A landscape with many valleys, sampled at points; each row gives a point and its height.
From any point a ball rolls to the lowest of the 2 points nearest to it. It stops when none of these is lower. Distance is the straight distance between rows; heights are no part of it.
tetur: [-13  -3  12  -8   3  -5  -4  -2   0  -7  14  17   5  -3  -5  11   7  18
   9  11  -2  -8]  height 3.03
Fof: [  1  14   6   3  -3  22   9 -10  -3  12   9  -5  11 -12  -5   8 -10  -6
   2  16 -15 -11]  height 4.98
kamiz: [ -6  15   4  -8  10  25  20  11   1   8   9  12  14 -21  -3   0  -3 -12
   3  12  11 -12]  height 5.80
deger: [  4  -4  12 -20  10  10   7  -4  13   3   3  26 -13 -17   5  11   5  -4
  13  -2   4   2]  height 3.06
rir: [ 20   8 -12  -2  -8  -8 -19  13 -18   6  -4   6 -13   3  22   0   0   3
  -8   1  -3   4]  height 3.26
fev: [ -1   2   1  -5   7  20  19   2   2   0  -8  -2   9  -9 -10 -11  -4 -10
   9   3  12 -13]  height 5.69
golap: [ 23   3  -9   4 -28  -8 -14  -7 -14  -5  -3 -20  -8  26   3  -9   2  -5
   0  -2  -2 -10]  height 4.01
dilo: [ 14 -18   3  -6  10 -10  -1  -9  -6  -7 -11   1 -22 -11  13  -1  -5  -4
  -7   4  -8   2]  height 3.65
Gak: [  5  -3  21   5   1   9  16 -13  16  -8  18 -22  21  12 -28   0  -2  -2
  -4   1   3   1]  height 0.99
piral: [-15   9 -14   6 -10  11 -17  10   5  10   9   4   8   0  -4   5   3  17
  -1  -2  -1   4]  height 2.12
redu: [-28   3 -13  11  11  11   7   1  20   9  -1 -12   0 -18  -3  10   1   0
 -14   0   7   6]  height 2.34
ronut: [-6  5  2 -6 13  8 17  8 28  4  5  2 14 -7 -8  5 -4 -1 -2 -1 23 15]  height 6.06
vod: [ 5  9 19  9  8 20  7  1 -5 -9 -8 10  1 -1 -4 11 -6 -8 23 11 -4 -3]  height 6.48
Vos: [ -6   7 -11  -3  -2 -10   4  12   8  14  -6  -9  15   5   8  -1 -13   4
 -18   2   6  -4]  height 2.07
pavak: [-22   3 -17  11   3   9   5  -2  13   4  -1  -3 -23  -8   0   6  14   0
  -4   8   7  17]  height 2.70
surev: [ -1  11 -21  -6  -5  -1 -14   9  -8  11  -3  18 -18  -7  21  10  12  -4
  -7 -10   1   6]  height 2.92
Bov: [ 10 -24 -16  -8  -6 -14  -6   8   8  -7 -25 -17  10  12  -3 -28  -6   6
 -11 -22   9   0]  height 4.47
Sev: [  7 -16  -4  -7  -9 -15 -13   0 -10 -22   3   0  -6  11 -13  -4   5   3
  -4 -16  -6  12]  height 4.29
dav: [-18 -13  14   7  25  19  -2 -14  12 -17  -3 -10  14 -18 -11   0  -2   9
  -4  -6  -9   0]  height 6.74
zoku: [  5 -16 -19 -17  -4 -13 -14   1  -6 -11 -10 -18   6  10   2 -20   0   0
 -17 -15  -6  -9]  height 4.27
revav: [-11   3  -9  11   3 -14  -6   3   3  10  -1   2  -7   7   4   2   2   1
  -9 -13  -3  19]  height 3.14
Fav: [ 16   7  -5  -5 -14   1 -12  25 -19 -27   6   8  -6  15   0  -5  -1  -8
  12   4  -2   3]  height 2.35
buga: [ -3 -16   2  -9  10   3 -12  -8  -8  -9   2  -5  -5   6 -14  -7   0  -1
 -10 -11  -8   3]  height 4.48
fuvan: [  4   2   3  10 -13 -19 -17   3  -1  -2   1 -10   8  37  -3  -5   5   4
 -13  -6   3   9]  height 2.26
Deniv: [-20   5   0  15   4   4  10   3   2   0   7   2 -17  -3  -6  -8   1  -6
  -3   6   5   4]  height 3.00
noto: [ -1   7  10   7   4  16  -1  -3 -17  11   4   7  16  -3  -7  -9  -6 -10
  -9   6  -8 -17]  height 4.83
Setad: [  8   2  29  23   3 -15   9 -14  10  12  11  -9  -4  23 -13  -4  -2  11
  -4   4   6  10]  height 3.37
famo: [-16   1  -7   0  -5 -24  22  -3   2   7  -1  13  -6  -6  -1   5   8  -1
  13  -9   9  -2]  height 1.15
kupa: [  3 -10  -2  11  -3   3   0   2 -12  -9  -5   1 -24  -8  11 -18   0   0
  14  16   5 -15]  height 0.52
sivu: [-12  14   0 -10   4   9  -3   2   8  18   2  18  -2 -13  20  23   4  11
   3   5  -3  -8]  height 3.93
nabom: [ -9  -3  -3  27  -4 -16  -6   2   4  -4  -9 -15   6  21  -5   2   7  -3
  -3 -14  -1  15]  height 2.80
gagos: [  2   9 -14  -2  -9   1  -7  -3   2  19  -3   5  -3 -12  23  11   0   8
  10   3  -3 -13]  height 4.14
Pelu: [-20   7  11  25  -3   8  -3  -7 -17   4  11   5  -9   6 -12  -3   7  -7
  -9   3 -13   8]  height 3.29
Fef: [ -9   1  -9  -3  -8  -9   4  -5  -8  23 -13   8   7 -18  22   3   2  -1
  -3  -7  -6 -26]  height 4.31
zutuz: [  4 -22 -11  -9   1 -16 -19  -9 -14  -9   2  -3 -24 -10  17  -7   0  14
 -10   8 -13  -3]  height 3.87
fopi: [  3   4  -9  -4  12   9  12   1  -1  -6 -15   4 -19  -3  -2  -1   1 -22
   5 -12   5  19]  height 6.29
sol: [  9   2 -14  -8 -27 -15  -8  20 -13 -27  -1  -4  -8  17   5   6  -3  -7
  -6   1  -2   7]  height 2.82
bez: [  0   5  20  23  -4   2  -3 -10  -5   5  11  -7   5  21 -13   1   0   1
  -5   6 -13   4]  height 3.60
dod: [ 14   5  33   3   8   6   7 -16  11  13   7 -11  17   7 -17   3  -9  -3
  -2   0  -5  13]  height 2.06
zetif: [  5   2   3   2 -13   4   3 -10 -18   2  -1   0   0  -4  -3  -1   5  -9
  13  -9  -8  -9]  height 3.98
lufe: [ 27  -1  -4   0 -22 -32  -1  -2 -12 -15  -8 -19 -10  32   8  -4  -1  -6
  -5   2 -11   2]  height 3.69
mer: [ -6  12  -6  13 -18  -2 -14  10   7   6   6 -10  12  21  -8   1   2  17
  -8   0  10   7]  height 1.41
las: [ 15   2  20  12  12  13  -4   4   1  -6  -9  -7  21  10  -5   4 -13  -5
  13   2  -1   4]  height 6.57
Geso: [ -8   3   5   6  14  25   9  -4  -5  -2 -13   4   1 -14   2  12   2 -24
  17  -7  -5  -5]  height 6.41
lib: [-17  -2  18  -2  20   6 -12   2   4  -8   8  18   1  -7  13  15  -2  18
   2  25  -4  -4]  height 3.36
vis: [  0 -13  12 -17  16  -8  11  -9   5  -6  -3  11   9  -7  -9 -15  -1   9
   3 -11  11  -5]  height 2.22
Bod: [  0  -4  -4  15  10   9   2   3 -12  -1 -21  -3 -11  -9   8  -5   1 -24
  14 -10  -1   1]  height 6.35
vib: [ -3 -14  14 -11  24  -1  -2  -3   7 -13  -3  25  -3 -10  -5   3   4   4
   7  -8   6  12]  height 2.67
Kome: [ 25  -7 -14  -5 -21   2  -7   7   6  -1 -14 -15   8  20 -15 -30  -1  -2
  -3 -16  12  -3]  height 4.51
butu: [-22  12   5   5   1 -22  20  -1  23  14  -2  11   9 -15   5   5   4   7
   7  -6  10  -1]  height 0.38
Zefe: [-10   9 -16   0  -3  11 -20  19  -3   1   2  12  -5  -1  13   9   3   5
   0  12   5   0]  height 2.55
noros: [  9  -6  -9 -12  -8   2  19 -16  -5   0   3   6 -33 -17   9   2   9 -18
  11   1  -6  -5]  height 3.63
kiz: [ 23  -1 -14   3 -25   4 -15   9 -15  -4  -9  -9  14  22  -6 -17   1  -3
  -2 -11   2 -19]  height 4.28
Gapas: [  6  -5   8 -14   8  -4   9  -5  -5   0   4  20 -29  -9   5   1   1  -6
   4   4  -5   0]  height 3.38
bogi: [  4   4   3  20   4   5   1  -7  -7  -4   0   6 -32 -11  13  -9  -3  -5
   0  28  -4  -5]  height 1.09
muzar: [-11   7   4  -2  -8   8  -7   1  -4   4  22  20  -4   2 -11   6   9  11
   1   4  -2   7]  height 2.63
sul: [ -1  12   5 -12   9  24  18   5  14   0  12  -1  11 -11  -6  16  -5  -9
   2   8  11   7]  height 5.93
relu: [  4 -12   6 -13  16   9  -7  -2 -13   2   3   0  12  -2  -5 -19  -9  -1
 -13  -5 -13 -15]  height 4.66
Sepe: [-19  14 -24  -3   4  -3   2   3  12  11   6  -6  17  -5   6  17  -1   2
 -14  -7   4   8]  height 2.58
kog: [ 21  -1 -12  -5 -25 -27 -19  14 -25 -20   0 -11  -5  27  16  -6   4  -8
 -16   0  -8   6]  height 3.27
migi: [-16  -6   7 -10  -5 -11  20  -6   3   5   3   8   4 -13 -16  -8   3  -2
  12 -10  12 -12]  height 1.68
ruk: [ -9   8  -3  -2  11 -22  19   6  23  17  -9  -1  27  -8  10   2  -9  -3
  -8  -2  14  -1]  height 1.35
Gado: [  1   2  -5 -16  13   5  14   4  19   1  -8   0  -2 -11  -9   8   0 -11
   1 -13  10  22]  height 6.19
nuge: [ -7 -21 -18  -5   0 -16 -15  -5  -1 -23  -6 -12  -8   3   5  -7   3  11
 -11  -1  -8   5]  height 4.06
sos: [  6   2 -14   2  -6 -16 -17   9  -2   6   6   7 -15   8   9   4  10  18
 -20  -7  -7  14]  height 3.51
mup: [  9   3   3 -13 -15   0  -2   8 -20 -16   9  16  -1   4  -1   1   6   1
  13  10   0 -14]  height 1.79
bor: [  7  -6   4  -5  -4  -2   9 -19 -18  12  -1   8 -18 -17   8   3   9 -14
  17  -4 -21 -12]  height 3.80
Pabu: [  8   0  24  20  12 -10  13 -20  17  17   9 -18   7  -3  -7   0  -2   9
  -6  -1  -1  13]  height 2.78
bet: [  3  -8   4  -7  -7 -11  -1   1  -6 -12   0  -1  -8   2  -3 -14  -5   5
  15  15   5 -17]  height 1.14
mobo: [ 9 14  2 -3 -9  9  3 -2  6 13 17 -7 28  0 -9 10 -8  8 -2  5 -5 -2]  height 5.18
bav: [ -1 -13  17   5  15   7   2  -7  11 -11  -5 -11  14  -1 -11   5  -8   5
   8   4  -5   5]  height 6.66
kubug: [  9   0   0   2  -4  12   3  -3  14  -2   5 -30  26   3  -3   7 -12   5
   5  14   2  -8]  height 5.39
neri: [-12   6   4  -2  21   0 -10   7  10  11   5  19   2  -9  17  16   1  24
  -3   6   8   7]  height 3.67
mutin: [ 12   0  -8  -7  -3  18   3   9  13   6 -10 -13  15  -6  -3   1 -11   2
  11   5  10  -9]  height 5.56

For each start below, name the point where the ball stops.
deger => butu
las => butu
fev => butu
Fef => mer
dav => butu
gagos => mer
Kome => kupa

For each start below, name every point that the ball comes to, in order.
bav => las > vod > Geso > Bod > fopi > Gado > ronut > sul > kamiz > fev > mutin > kubug > mobo > Fof > noto > relu > buga > Sev > nuge > zutuz > dilo > Gapas > deger > vib > vis > migi > famo > butu
Bov => zoku > nuge > zutuz > dilo > Gapas > deger > vib > vis > migi > famo > butu
bor => noros > Gapas > deger > vib > vis > migi > famo > butu
